A landscape with many valleys, sampled at points; each row gives a point and its height.
A ball rolls from a point to the lowest of its 2 nearest points, and stops where none of them is lower. Distance is the straight distance between rows; heights are no part of it.
K100 height 762: [121 125 151 135 133 167 125 144 113 149 147 149 156 111 100 129 117 128 125 170 171 178 131]
K790 height 793: [123 110 129 123 123 156 120 166 139 129 122 128 137 128 91 145 128 142 140 129 151 160 152]
K705 height 346: [147 119 133 116 123 101 153 181 146 151 131 128 125 165 124 134 142 96 134 108 135 164 127]
K424 height 636: [124 128 142 132 142 138 148 144 118 144 149 135 146 114 107 104 137 106 128 139 135 166 115]
K402 height 347: [133 144 129 111 148 121 130 132 118 140 150 111 148 136 90 107 161 168 136 137 156 143 107]
K511 height 722: [104 135 164 129 109 116 124 101 116 124 121 139 121 108 119 112 127 103 126 167 147 177 124]
K667 height 495: [120 152 113 121 136 102 117 138 143 124 102 114 111 155 104 158 138 167 152 121 155 130 122]
K258 height 653: [128 112 126 101 164 169 145 159 140 139 152 133 121 122 108 137 117 140 128 151 140 156 124]
K435 height 522: [134 110 117 124 137 158 141 143 133 128 134 141 127 121 116 121 119 126 129 126 107 133 130]
K941 height 396: [134 112 124 154 108 160 148 155 141 142 125 152 133 125 114 123 142 98 140 124 123 152 146]
K517 height 383: [137 160 120 110 145 117 135 125 123 141 133 125 128 149 93 132 151 177 153 150 162 135 111]
K114 height 187: [108 100 122 114 124 131 124 144 136 123 132 134 140 102 100 139 129 127 128 119 119 154 152]
K338 height 809: [134 125 155 136 99 116 118 112 123 138 137 143 107 113 132 113 168 66 118 182 181 190 135]
K645 height 282: [149 119 145 148 92 108 143 164 136 155 129 119 141 147 137 114 161 83 118 118 137 173 138]
K604 height 617: [127 115 127 166 87 90 107 127 160 138 110 96 154 135 157 135 147 112 123 67 138 135 139]
K421 height 609: [109 126 122 107 164 149 138 107 128 116 169 194 113 90 153 123 141 116 113 154 102 117 96]
K802 height 581: [131 114 108 153 91 96 110 116 157 145 123 107 163 136 149 139 158 127 141 60 138 110 142]
K153 height 367: [106 163 112 167 125 77 105 126 143 118 80 114 113 146 123 171 156 158 150 114 157 116 123]
K716 height 438: [141 125 114 131 111 128 111 115 109 113 122 112 158 131 155 135 127 162 120 96 109 63 144]
K444 height 562: [91 135 135 116 151 151 128 113 109 101 164 190 126 89 142 120 153 130 103 163 117 136 99]
K182 height 725: [141 136 135 131 126 150 114 145 129 147 134 135 148 154 92 132 123 172 144 148 190 148 128]
K544 height 468: [139 100 111 130 120 145 152 123 146 149 143 171 125 117 147 126 127 90 142 113 101 123 138]
K568 height 497: [106 120 124 105 116 116 131 85 129 114 128 182 106 120 151 138 112 99 134 133 104 101 125]
K623 height 338: [118 147 137 141 122 151 143 110 98 108 105 147 109 124 142 122 93 115 118 151 100 107 123]
K700 height 592: [118 127 146 158 88 133 122 83 105 116 113 125 138 96 141 93 128 112 109 146 115 140 134]
K245 height 691: [105 133 139 102 142 157 143 120 127 101 120 155 89 119 143 145 92 131 118 176 116 140 120]
K263 height 480: [157 117 131 142 106 113 110 127 136 144 126 80 138 130 113 107 173 123 127 125 179 170 143]
K616 height 517: [148 117 116 115 148 143 129 126 130 121 139 111 101 132 154 129 84 129 122 136 94 86 133]
K924 height 740: [138 132 155 132 128 153 121 143 121 153 141 138 155 142 96 127 102 144 132 154 189 170 127]
K242 height 666: [139 122 125 146 116 159 133 122 112 113 112 138 129 123 157 123 98 130 118 123 87 87 137]
K686 height 454: [131 98 110 133 112 140 110 135 136 111 118 126 148 124 133 138 133 162 124 93 107 103 150]
K742 height 318: [111 118 122 121 121 76 104 119 131 125 125 92 147 116 106 136 136 132 122 91 133 136 133]
K586 height 711: [144 135 130 138 148 171 125 150 114 156 152 134 157 141 90 121 138 162 136 154 177 154 117]
K448 height 576: [118 122 117 93 145 124 119 142 137 113 126 110 124 134 101 150 118 167 130 121 133 130 129]
K855 height 821: [120 138 155 151 106 135 117 96 116 133 137 155 113 114 126 104 158 90 123 181 174 184 122]
K437 height 387: [134 110 112 120 139 149 109 145 164 111 120 102 89 145 135 146 99 156 130 131 110 112 144]
K34 height 217: [132 135 139 141 118 129 160 119 124 140 120 146 126 133 135 108 119 91 132 125 106 140 115]
K661 height 853: [117 127 97 133 130 81 105 113 139 126 114 109 132 138 129 168 131 143 140 76 128 86 130]
K497 height 780: [133 117 136 136 115 151 128 177 136 146 130 134 139 135 93 148 135 107 149 142 164 173 153]
K215 height 227: [122 106 126 115 128 129 138 106 116 131 146 162 145 98 141 117 121 115 124 123 93 112 124]
K267 height 770: [122 148 162 153 139 145 135 119 101 148 134 147 138 118 121 101 124 110 126 166 151 178 99]
K362 height 628: [136 143 109 93 161 105 134 120 120 134 141 103 118 137 135 130 112 135 127 114 113 65 122]
K38 height 618: [135 128 122 150 109 139 117 131 136 124 111 114 144 140 105 114 159 165 137 112 139 126 138]
K15 height 382: [104 133 131 117 121 130 147 115 142 123 139 188 99 132 123 129 148 84 136 145 130 149 121]
K867 height 677: [132 93 120 94 144 130 135 108 147 136 155 163 107 102 158 137 103 105 139 134 95 109 131]
K805 height 563: [154 136 106 140 117 105 138 138 164 145 110 109 119 172 161 144 126 115 148 74 120 88 131]
K476 height 783: [148 118 139 131 108 93 140 120 133 153 148 96 155 119 137 93 159 92 116 103 132 151 129]
K649 height 710: [146 147 105 125 152 128 112 126 140 127 127 84 76 159 145 132 100 138 126 138 120 67 145]
K384 height 240: [110 108 130 122 103 104 134 119 144 130 124 162 127 110 126 138 126 87 132 111 110 149 146]
K399 height 747: [107 125 143 103 146 106 151 115 132 137 159 168 133 84 129 109 139 91 129 135 112 129 103]
K339 height 681: [130 122 124 99 154 153 139 165 141 147 151 125 135 137 87 140 134 145 142 139 163 157 130]
K835 height 442: [110 171 109 138 135 83 111 123 130 123 86 120 104 142 114 173 145 171 154 135 150 117 125]
K416 height 696: [137 129 140 117 146 137 136 162 127 156 159 124 151 132 87 122 145 125 140 140 172 166 123]
K343 height 106: [139 110 101 106 148 140 138 148 136 134 157 126 141 125 106 118 148 151 128 116 116 120 123]
K577 height 832: [122 125 142 107 169 180 142 153 109 119 159 152 139 102 129 140 118 153 104 167 132 162 108]
K722 height 439: [143 110 132 133 114 117 120 115 126 139 144 88 149 103 111 90 160 123 115 121 141 154 133]
K843 height 295: [129 137 143 137 112 103 127 119 121 128 110 90 140 138 112 112 122 121 128 113 131 137 129]
K126 height 724: [129 118 122 139 134 169 137 121 151 119 127 154 75 129 151 129 95 116 131 164 99 132 131]
K443 height 498: [140 132 123 128 112 110 125 94 108 145 139 99 170 127 147 111 129 131 126 90 116 81 127]
K98 height 810: [132 138 119 137 107 65 115 109 142 134 123 82 140 140 127 128 166 130 129 88 144 130 128]
K897 height 694: [142 128 122 131 149 180 130 153 118 132 141 131 137 143 105 126 134 179 131 148 152 142 118]
K85 height 545: [142 122 125 118 155 163 137 134 123 110 139 123 106 125 143 124 93 144 114 149 96 113 119]
K501 height 386: [118 156 149 138 171 163 140 154 120 167 164 170 142 107 115 136 145 86 134 174 161 177 101]
K33 height 293: [146 132 135 126 112 79 141 164 142 144 117 108 131 174 133 130 152 111 130 95 136 152 119]
K37 height 331: [107 123 149 118 125 119 135 122 124 134 154 147 137 81 110 106 154 89 122 155 139 169 128]
K491 height 645: [125 125 152 114 149 184 136 142 115 116 127 141 119 128 136 147 81 161 117 173 141 157 118]
K286 height 472: [118 121 144 135 113 141 117 133 111 113 111 118 143 120 109 119 118 149 122 135 124 145 142]
K911 height 368: [139 105 111 100 133 122 107 133 114 93 136 119 132 121 152 157 101 156 110 110 104 82 144]
K325 height 317: [128 138 139 152 141 154 146 122 100 131 129 132 141 123 126 97 118 125 118 136 106 134 100]
K949 height 763: [121 121 143 118 143 112 149 131 129 151 166 146 150 86 120 97 150 89 126 128 119 144 112]
K622 height 365: [103 141 130 137 127 96 98 130 122 109 93 86 125 143 105 152 118 148 129 108 147 128 131]
K676 height 322: [110 116 125 119 108 115 143 125 145 134 142 184 117 116 127 134 152 73 135 134 122 148 140]
K324 height 407: [131 141 134 96 165 126 139 133 103 110 154 108 148 117 122 113 127 161 109 131 115 102 98]
K766 height 463: [136 106 117 124 123 110 128 119 152 138 113 137 105 130 158 154 87 92 148 99 100 106 139]
K412 height 595: [125 129 117 156 102 133 96 134 129 110 100 119 142 134 111 133 172 195 138 126 142 118 146]
K718 height 244: [156 127 146 135 105 90 134 171 132 160 125 104 138 171 133 118 167 108 122 117 152 170 125]
K590 height 549: [115 115 124 121 117 136 138 112 141 117 122 172 106 111 140 135 109 109 130 133 99 125 136]
K515 height 416: [142 173 112 114 150 121 134 124 127 135 113 118 103 161 110 142 136 177 159 158 152 112 114]
K78 height 200: [131 146 115 152 115 102 123 137 154 126 89 109 123 162 128 140 146 142 148 89 133 112 129]
K510 height 280: [139 161 91 104 149 101 134 111 127 127 130 114 106 141 126 141 145 165 138 133 117 75 121]
K462 height 801: [126 94 115 140 111 161 125 142 149 120 109 152 120 114 137 136 113 130 132 115 99 123 155]
K896 height 369: [113 116 142 128 126 145 132 119 103 110 146 153 147 90 126 108 136 132 106 155 109 148 121]
K49 height 390: [117 125 128 116 125 91 120 115 123 125 118 101 145 122 122 135 113 122 125 92 112 107 133]
K893 height 453: [128 121 107 120 145 142 99 149 166 104 111 105 84 149 128 166 116 180 140 136 133 118 140]
K923 height 775: [135 123 149 133 124 103 144 109 124 151 153 116 157 99 130 84 151 90 120 121 121 143 108]
K933 height 485: [142 119 112 106 147 120 127 126 142 127 125 109 108 137 139 139 94 124 134 106 103 90 135]
K926 height 820: [138 86 113 140 109 151 117 128 149 130 112 147 136 117 160 144 108 131 141 93 97 95 155]
K964 height 175: [150 116 101 107 161 147 137 136 140 129 154 115 114 138 122 119 131 159 129 127 110 106 114]
K973 height 484: [142 127 136 113 143 153 135 146 93 77 148 124 142 118 138 129 113 167 99 143 111 125 115]
K603 height 357: [132 116 132 150 110 143 136 159 143 134 106 134 129 141 112 121 127 118 144 115 132 154 144]
K873 height 406: [124 138 127 120 164 141 142 97 127 127 148 163 87 115 166 119 103 98 123 158 95 102 97]
K989 height 619: [121 121 140 145 102 132 128 88 100 119 129 145 151 99 146 101 128 117 106 137 97 119 128]
K417 height 304: [130 96 120 141 95 138 122 120 132 133 131 133 161 106 131 117 137 128 123 95 107 120 151]
K917 height 674: [144 120 123 131 141 185 127 155 120 107 126 127 124 143 123 128 117 179 125 147 129 132 124]
K314 height 532: [130 123 124 75 166 123 127 139 119 95 147 103 112 120 142 148 88 147 104 140 106 93 127]
K998 height 752: [129 133 144 145 115 142 150 162 125 152 140 171 122 142 121 138 145 74 139 161 155 182 129]
K398 height 654: [145 168 107 121 147 110 144 126 130 134 114 98 107 167 122 126 132 140 142 115 127 83 118]
K642 height 343: [137 111 126 157 95 131 118 118 134 133 125 102 158 113 124 100 154 136 122 101 128 132 147]
K190 height 642: [116 123 136 143 115 159 144 130 127 123 114 166 113 124 121 123 117 112 136 149 117 154 130]
K826 height 487: [137 101 116 130 119 151 128 138 125 113 133 134 141 116 129 123 122 152 119 116 100 115 138]
K174 height 506: [146 112 126 123 115 97 147 124 148 153 120 139 124 142 166 144 108 83 147 87 103 115 131]
K449 height 411: [135 99 104 124 123 131 95 133 131 98 118 122 132 124 152 161 112 164 123 94 106 80 149]
K729 height 611: [121 143 130 169 101 123 115 125 136 119 81 95 144 144 145 128 117 122 129 86 124 91 146]
K781 height 163: [145 138 113 128 134 127 145 131 135 140 129 114 132 154 112 113 149 145 144 107 126 117 116]
K656 height 142: [140 136 142 141 112 114 155 141 129 142 116 122 132 152 128 111 126 99 134 110 123 150 121]
K895 height 377: [129 145 133 104 147 117 129 122 109 123 145 101 149 126 101 104 145 165 120 132 136 120 107]
K767 height 602: [146 119 111 143 98 114 134 122 149 154 136 114 164 139 139 117 157 126 140 73 125 112 137]
K211 height 482: [135 111 133 121 115 107 128 104 119 138 144 109 168 109 131 104 138 126 120 99 113 112 129]
K145 height 475: [98 151 137 124 175 178 137 147 125 149 164 185 126 94 123 148 151 104 127 182 150 166 104]
K117 height 644: [123 108 120 105 155 138 141 105 137 133 166 184 109 97 155 124 124 108 128 145 95 110 109]
K225 height 269: [132 135 132 124 120 96 129 137 134 134 122 102 139 150 103 121 142 132 139 106 146 148 127]
K561 height 679: [125 120 146 160 75 97 131 138 145 136 100 136 128 137 155 128 145 81 124 111 126 167 146]
K409 height 410: [130 124 135 115 130 105 119 117 120 130 142 93 153 116 100 95 153 145 121 123 141 141 123]
K534 height 760: [122 126 165 127 102 93 112 104 124 131 110 112 117 108 126 119 121 94 122 157 161 193 135]
K755 height 259: [113 107 140 113 119 116 131 134 128 130 141 132 145 95 101 119 136 108 123 134 130 164 142]
K28 height 550: [130 119 141 166 91 101 100 121 143 124 93 81 134 125 133 117 141 119 122 103 149 155 144]
K502 height 49: [144 118 110 116 147 134 151 151 137 150 162 126 148 126 96 111 155 120 136 111 128 132 122]
K162 height 673: [138 173 98 136 142 113 124 126 140 129 92 103 89 163 136 144 131 148 145 120 133 75 133]
K578 height 641: [142 156 119 109 151 106 149 121 121 139 128 99 122 153 123 118 114 119 133 107 118 84 111]
K341 height 268: [136 149 136 149 138 157 136 130 93 127 116 109 138 146 120 102 114 150 122 136 124 120 104]
K698 height 535: [152 127 117 125 120 101 146 134 150 144 123 115 127 157 149 131 119 104 141 82 112 111 125]
K482 height 311: [129 125 120 133 137 139 117 141 152 118 97 105 86 147 139 144 82 127 134 123 111 103 144]
K644 height 538: [130 149 110 130 131 132 104 136 130 99 93 121 107 147 125 157 139 198 141 145 138 102 136]
K393 height 509: [146 120 134 155 101 95 94 121 142 133 105 76 128 130 121 120 163 131 124 110 175 167 138]
K619 height 324: [119 163 109 118 141 106 116 122 112 115 105 99 116 149 115 147 127 159 130 122 133 85 132]
K681 height 552: [103 128 145 145 92 126 121 80 116 112 117 155 121 110 133 105 141 105 119 155 124 148 130]
K750 height 236: [155 141 93 109 160 122 139 115 140 135 148 108 105 147 128 125 140 158 139 129 112 82 113]
K752 height 435: [129 125 133 111 161 136 143 135 108 127 158 122 152 109 116 99 130 143 113 127 111 123 101]
K669 height 629: [137 117 137 103 177 168 137 143 140 108 176 115 96 113 158 137 102 154 100 174 110 142 113]
K636 height 247: [128 156 138 131 126 106 123 113 102 123 113 82 140 142 110 108 125 138 119 119 135 108 124]
K731 height 709: [111 125 146 106 151 181 145 132 130 118 133 161 99 120 140 151 93 144 119 187 135 162 117]
K492 height 298: [128 138 107 138 133 113 110 127 133 136 97 101 112 148 160 156 91 105 131 82 123 62 151]
K474 height 313: [138 138 138 116 134 123 114 128 118 151 151 110 152 135 85 116 155 162 138 151 189 158 121]
K978 height 707: [128 123 140 155 88 122 146 143 144 137 102 157 121 145 141 127 136 85 136 121 119 161 140]
K536 height 252: [112 154 128 160 116 84 98 130 136 118 84 93 122 156 119 153 139 143 141 102 162 123 127]
K303 height 548: [126 133 102 159 99 100 102 104 152 136 111 111 158 136 153 146 159 151 145 69 132 85 141]
K52 height 537: [123 131 104 113 139 115 116 136 149 114 108 109 107 148 111 155 125 158 142 110 130 115 131]
K321 height 381: [126 125 162 135 112 126 124 131 119 140 120 120 138 128 106 119 115 117 134 148 164 184 134]
K248 height 109: [149 131 107 118 148 138 148 153 143 147 143 123 126 152 97 119 157 146 148 120 143 138 119]
K806 height 349: [136 112 110 130 133 130 102 118 129 138 110 108 114 133 177 160 84 114 136 96 113 55 159]
K932 height 437: [99 138 122 122 135 147 139 99 142 112 144 192 93 146 127 119 151 98 128 145 132 130 101]
K385 height 85: [138 154 137 164 109 107 121 147 147 129 83 102 128 175 129 131 147 140 150 104 154 130 128]
K388 height 792: [143 122 130 133 102 76 130 127 141 149 135 93 150 139 132 114 161 107 121 87 136 146 131]
K230 height 345: [103 104 130 134 107 91 113 111 137 125 109 139 135 109 136 150 111 94 132 91 111 139 146]
K547 height 512: [148 127 120 109 145 149 129 142 103 87 138 111 118 133 143 136 99 161 105 138 105 99 126]
K283 height 284: [124 156 129 119 137 125 126 128 101 111 114 97 132 146 110 124 119 161 125 131 133 102 120]
K146 height 737: [126 128 161 107 129 116 128 157 134 155 138 129 143 143 101 144 106 120 139 142 189 186 132]
K787 height 750: [138 133 155 155 131 153 129 127 106 149 137 125 151 126 110 97 129 122 127 153 159 177 112]
K284 height 733: [129 130 151 156 92 130 148 154 128 143 116 165 116 148 133 126 148 76 136 148 143 179 134]
K428 height 551: [102 145 144 130 156 165 141 127 115 138 147 182 123 110 120 131 136 113 125 173 143 170 101]
K5 height 436: [125 112 137 110 138 147 137 141 101 95 155 142 154 96 129 119 123 153 100 144 106 144 119]
K247 height 511: [111 118 143 135 97 99 117 94 118 123 115 121 144 98 133 115 118 107 114 117 110 130 142]
K477 height 651: [135 117 137 158 83 95 128 145 151 139 107 115 144 144 149 129 143 96 127 87 126 151 141]
K548 height 384: [120 139 127 126 131 145 133 113 107 109 112 140 95 123 158 137 77 105 111 148 96 85 138]
K999 height 294: [135 113 123 108 151 137 145 121 121 130 146 140 129 110 142 118 101 122 120 128 92 109 111]
K301 height 605: [114 130 136 122 158 152 152 140 125 143 154 161 130 100 114 116 135 103 126 155 123 161 105]
K711 height 319: [121 133 163 127 123 128 139 140 120 148 137 148 137 123 110 127 125 96 135 161 167 189 128]
K691 height 464: [106 145 132 112 166 152 143 107 128 115 147 171 87 112 149 125 114 117 116 170 107 127 89]
K220 height 831: [120 138 104 136 114 67 109 108 142 134 119 101 143 136 128 149 156 140 135 79 133 103 128]
K913 height 680: [141 132 122 150 116 151 131 127 115 115 105 115 139 135 139 116 112 147 121 110 103 91 131]
K850 height 401: [137 97 115 131 128 125 104 121 156 133 115 118 98 133 168 156 80 114 141 106 102 83 154]
K342 height 330: [121 174 91 123 138 87 119 113 113 121 109 114 110 133 126 158 146 164 134 130 125 75 137]
K951 height 503: [105 132 134 152 106 151 132 93 113 122 135 178 126 113 125 104 158 104 120 158 126 153 121]
K995 height 729: [136 144 113 116 149 138 126 136 120 114 113 95 99 150 130 136 94 144 122 134 116 86 135]
K186 height 178: [143 148 144 167 102 131 117 133 129 127 92 100 140 161 119 107 138 149 145 117 157 132 131]
K848 height 440: [123 124 117 113 135 95 120 121 132 127 113 109 124 133 134 151 90 112 131 91 109 93 136]
K915 height 249: [147 112 112 104 141 122 128 117 118 129 146 118 145 125 140 128 116 141 129 102 101 80 127]
K959 height 779: [135 100 121 130 120 163 122 140 142 102 118 139 102 121 148 138 95 143 123 135 93 111 146]
K963 height 720: [140 134 148 115 125 98 118 155 135 149 133 113 141 155 94 137 134 130 143 130 186 178 128]
K434 height 616: [150 107 109 134 113 137 138 122 147 154 131 128 156 137 150 123 127 123 148 79 108 94 135]
K438 height 583: [139 125 129 99 169 161 133 144 132 109 153 101 99 136 140 135 93 162 110 165 118 123 115]
K674 height 504: [137 137 104 125 139 140 97 145 149 90 109 109 83 149 140 165 131 197 131 150 131 96 143]
K880 height 649: [131 119 124 145 105 141 135 113 130 130 104 139 129 128 162 130 98 110 133 106 96 93 143]
K673 height 316: [146 116 138 158 73 109 143 143 141 155 131 126 145 133 163 111 167 72 110 116 129 165 144]
K512 height 689: [95 143 155 120 120 126 139 101 118 116 121 164 115 117 119 120 126 105 128 165 133 157 116]
K925 height 693: [142 159 90 128 148 119 112 124 133 127 116 99 82 154 149 146 126 151 128 132 123 49 150]
K574 height 443: [123 121 128 136 107 125 105 125 106 94 107 109 146 119 134 134 114 157 107 106 109 99 148]
K41 height 789: [146 115 158 130 101 103 114 117 123 144 119 115 114 106 139 115 145 77 118 163 177 198 138]
K356 height 655: [136 128 147 134 124 113 154 146 126 156 148 135 140 124 119 102 151 81 126 131 132 170 116]
K134 height 584: [125 135 136 169 94 110 110 120 136 122 93 86 144 138 135 117 135 126 127 93 134 122 141]
K647 height 452: [102 109 131 151 109 75 106 125 139 122 104 107 136 121 135 160 110 103 122 79 125 136 135]
K571 height 567: [124 150 115 153 119 128 97 136 132 96 81 126 129 136 125 151 160 199 144 133 141 105 141]
K794 height 201: [151 139 151 145 115 110 145 149 124 152 123 111 138 166 122 105 140 110 132 119 150 166 115]
K611 height 573: [116 124 135 78 161 122 138 136 125 112 139 115 126 109 122 134 93 139 117 134 111 116 116]
K854 height 596: [104 120 132 126 111 148 133 111 123 100 120 178 111 113 132 133 121 124 120 155 108 138 133]
K139 height 461: [132 117 129 121 137 122 142 125 119 136 148 124 160 108 117 99 137 125 118 114 107 127 117]
K902 height 312: [123 147 159 128 149 138 154 161 125 161 163 168 132 124 117 138 145 72 136 173 168 182 108]
K298 height 794: [115 124 150 124 148 176 129 149 103 131 152 152 155 102 113 134 123 145 110 173 149 173 123]
K239 height 355: [135 123 126 111 166 143 143 112 128 131 154 137 102 113 160 121 87 111 119 151 86 100 107]
K81 height 515: [130 136 114 146 102 102 109 96 128 138 119 93 164 135 146 126 138 135 132 79 126 82 139]
K463 height 226: [141 146 142 168 118 159 127 132 113 129 97 111 136 157 115 101 120 156 139 131 144 124 121]
K719 height 321: [151 123 93 98 142 112 103 126 116 97 145 115 118 131 155 163 125 173 118 113 111 61 142]
K723 height 873: [116 129 94 125 135 96 97 120 121 107 117 109 126 130 134 171 127 159 124 93 121 71 139]
K637 height 413: [123 133 116 144 105 113 101 113 113 102 110 100 151 129 134 131 143 168 115 102 120 83 144]
K285 height 731: [136 136 144 153 154 174 125 140 95 151 146 134 159 129 106 107 125 148 123 153 153 167 106]
K527 height 708: [149 128 152 129 125 115 128 153 125 157 148 110 149 145 98 114 150 116 135 139 180 177 125]
K176 height 209: [143 121 113 119 139 124 144 125 135 136 135 118 136 137 124 115 125 136 133 101 107 102 120]
K550 height 499: [135 140 110 90 162 121 111 135 118 95 142 92 98 137 146 150 98 152 103 137 117 72 141]
K397 height 253: [118 98 125 139 105 128 115 140 141 125 121 127 147 110 113 132 138 127 127 99 121 147 158]
K885 height 450: [116 140 137 169 124 162 142 114 112 139 134 178 123 126 126 110 152 95 126 158 133 166 112]
K199 height 218: [131 134 123 124 121 98 113 133 134 138 128 105 139 141 92 129 165 154 141 121 164 155 132]
K763 height 173: [131 124 104 91 146 116 126 131 128 117 150 120 140 122 101 128 157 175 126 117 121 111 126]
K348 height 471: [139 161 102 95 159 125 117 133 116 100 136 92 86 148 137 150 120 173 112 156 127 77 133]
K77 height 476: [118 122 139 149 96 122 111 111 115 113 105 107 149 112 135 118 114 129 113 108 111 116 145]
K187 height 296: [136 125 129 150 109 122 132 151 154 130 94 117 124 156 130 133 125 120 142 91 128 133 136]
K585 height 379: [121 139 136 156 141 164 144 115 107 134 129 163 127 119 131 102 128 113 122 150 109 151 102]
K128 height 579: [117 134 153 131 133 178 132 130 98 108 123 162 128 121 134 134 97 150 114 177 135 162 114]
K694 height 508: [140 95 108 122 141 163 145 137 144 142 153 160 117 107 134 125 122 109 132 131 95 125 134]
K136 height 606: [126 141 124 78 168 108 134 132 129 120 138 100 117 132 116 133 105 143 126 124 121 96 112]
K559 height 492: [109 125 142 116 107 98 125 89 108 121 124 145 139 99 143 126 106 102 122 122 101 107 134]
K648 height 768: [144 125 137 133 123 148 149 186 132 156 143 148 131 144 107 148 142 79 145 155 157 174 140]
K876 height 635: [136 138 112 139 121 139 122 133 131 114 102 116 125 150 117 126 141 174 137 117 126 99 132]
K194 height 420: [123 131 125 113 130 125 121 108 101 123 114 138 113 116 165 147 77 101 119 126 102 69 150]
K483 height 237: [119 126 113 109 130 97 114 127 133 122 134 107 144 127 95 132 150 159 130 105 127 126 130]
K66 height 887: [111 117 110 111 132 96 97 125 115 96 125 108 142 121 124 159 121 163 111 97 117 96 140]
K302 height 297: [113 114 132 129 122 137 136 102 112 124 155 174 147 90 136 110 144 112 112 143 104 130 119]
K379 height 627: [149 106 119 129 121 128 152 115 134 161 150 139 161 127 147 110 132 101 140 87 106 111 126]
K627 height 445: [137 171 107 101 162 126 128 126 117 119 123 100 95 155 118 142 124 176 134 160 139 93 117]
K689 height 285: [133 141 132 148 130 149 153 121 117 128 110 136 115 136 142 112 97 109 127 131 98 114 114]
K905 height 459: [155 106 128 147 101 127 118 119 134 145 128 83 140 105 123 95 166 101 117 127 157 166 143]
K84 height 796: [112 146 161 152 133 150 122 109 108 145 143 170 131 115 120 112 142 102 124 185 170 182 105]
K485 height 451: [82 139 149 103 135 117 138 112 136 119 161 175 119 97 114 116 164 92 124 162 150 152 110]
K997 height 516: [118 127 143 129 125 159 134 133 105 106 115 138 128 121 122 123 100 145 116 155 114 143 124]
K73 height 397: [97 139 162 108 140 116 140 135 132 140 166 161 129 87 113 118 160 81 132 171 161 173 112]
K546 height 613: [125 116 122 79 162 145 136 153 144 122 150 113 119 126 102 143 123 165 127 142 137 142 125]
K859 height 380: [127 117 122 155 96 123 100 112 124 113 112 96 158 118 130 113 152 160 116 99 124 109 150]
K68 height 706: [131 100 118 95 137 114 135 123 146 138 138 143 125 109 135 138 103 108 137 106 100 118 136]
K246 height 652: [144 128 119 139 133 164 125 145 131 110 107 113 114 151 126 124 115 166 133 130 120 105 128]
K851 height 215: [128 138 110 143 141 127 106 139 143 120 90 95 88 148 152 151 83 118 126 107 121 70 156]
K259 height 754: [130 116 124 125 130 159 122 122 140 105 123 139 78 126 160 139 79 129 121 161 92 112 140]
K484 height 728: [122 107 128 98 140 114 153 128 141 143 153 159 133 97 125 122 124 90 137 119 107 130 124]
K381 height 434: [131 108 122 145 100 135 149 130 145 146 132 160 139 120 136 120 144 86 138 107 110 142 146]
K739 height 483: [95 143 129 133 145 148 137 99 122 124 149 191 112 121 126 112 159 100 122 151 126 141 94]
K316 height 267: [145 140 131 133 117 105 107 112 125 144 130 96 140 136 96 112 175 162 139 141 184 155 130]
K23 height 650: [94 144 142 111 137 151 143 110 123 110 123 175 99 122 128 134 113 122 128 173 126 149 108]
K333 height 521: [90 133 130 117 134 141 127 92 118 104 158 197 118 111 133 115 162 116 112 149 125 121 103]
K944 height 684: [124 121 121 142 126 170 148 127 147 127 125 179 85 134 139 128 122 103 140 156 112 145 127]
K754 height 529: [91 150 139 112 172 161 142 118 129 124 150 184 103 107 138 129 134 118 119 174 132 151 88]
K856 height 283: [157 117 102 97 150 126 120 119 116 115 156 112 124 133 151 137 118 160 122 117 106 62 129]
K357 height 238: [130 140 166 131 124 124 136 153 121 160 158 159 139 126 121 133 142 74 129 184 186 192 123]
K264 height 460: [99 126 120 149 124 84 99 128 135 113 96 98 130 130 119 161 112 127 124 84 132 113 133]
K327 height 430: [118 122 152 136 116 151 121 140 118 126 114 130 141 129 106 123 107 145 130 150 152 168 140]
K771 height 456: [113 124 131 110 120 108 130 90 113 126 119 158 123 112 159 146 93 93 135 123 100 87 135]
K737 height 631: [124 136 126 159 102 139 122 121 126 122 85 117 135 135 163 133 95 113 128 93 109 75 152]

Where does a ball stop that starts at each point below?
K388: K384
K435: K502
K497: K199
K578: K199
K963: K536
K855: K851
K100: K851
K926: K199
K913: K851
K242: K199

Call two points neighbours if one is among the 2 nearest of the other. Go from one point of each pair to the other, from neighbour to neighbour, staying as low as possible. Name the highest point that can't be avoided.
K384 and K536: K264
K114 and K357: K561
K502 and K385: K435
K656 and K23: K731
K851 and K502: K805
K636 and K199: K843
K215 and K502: K85
K357 and K636: K428
K114 and K771: K247
K502 and K199: K342
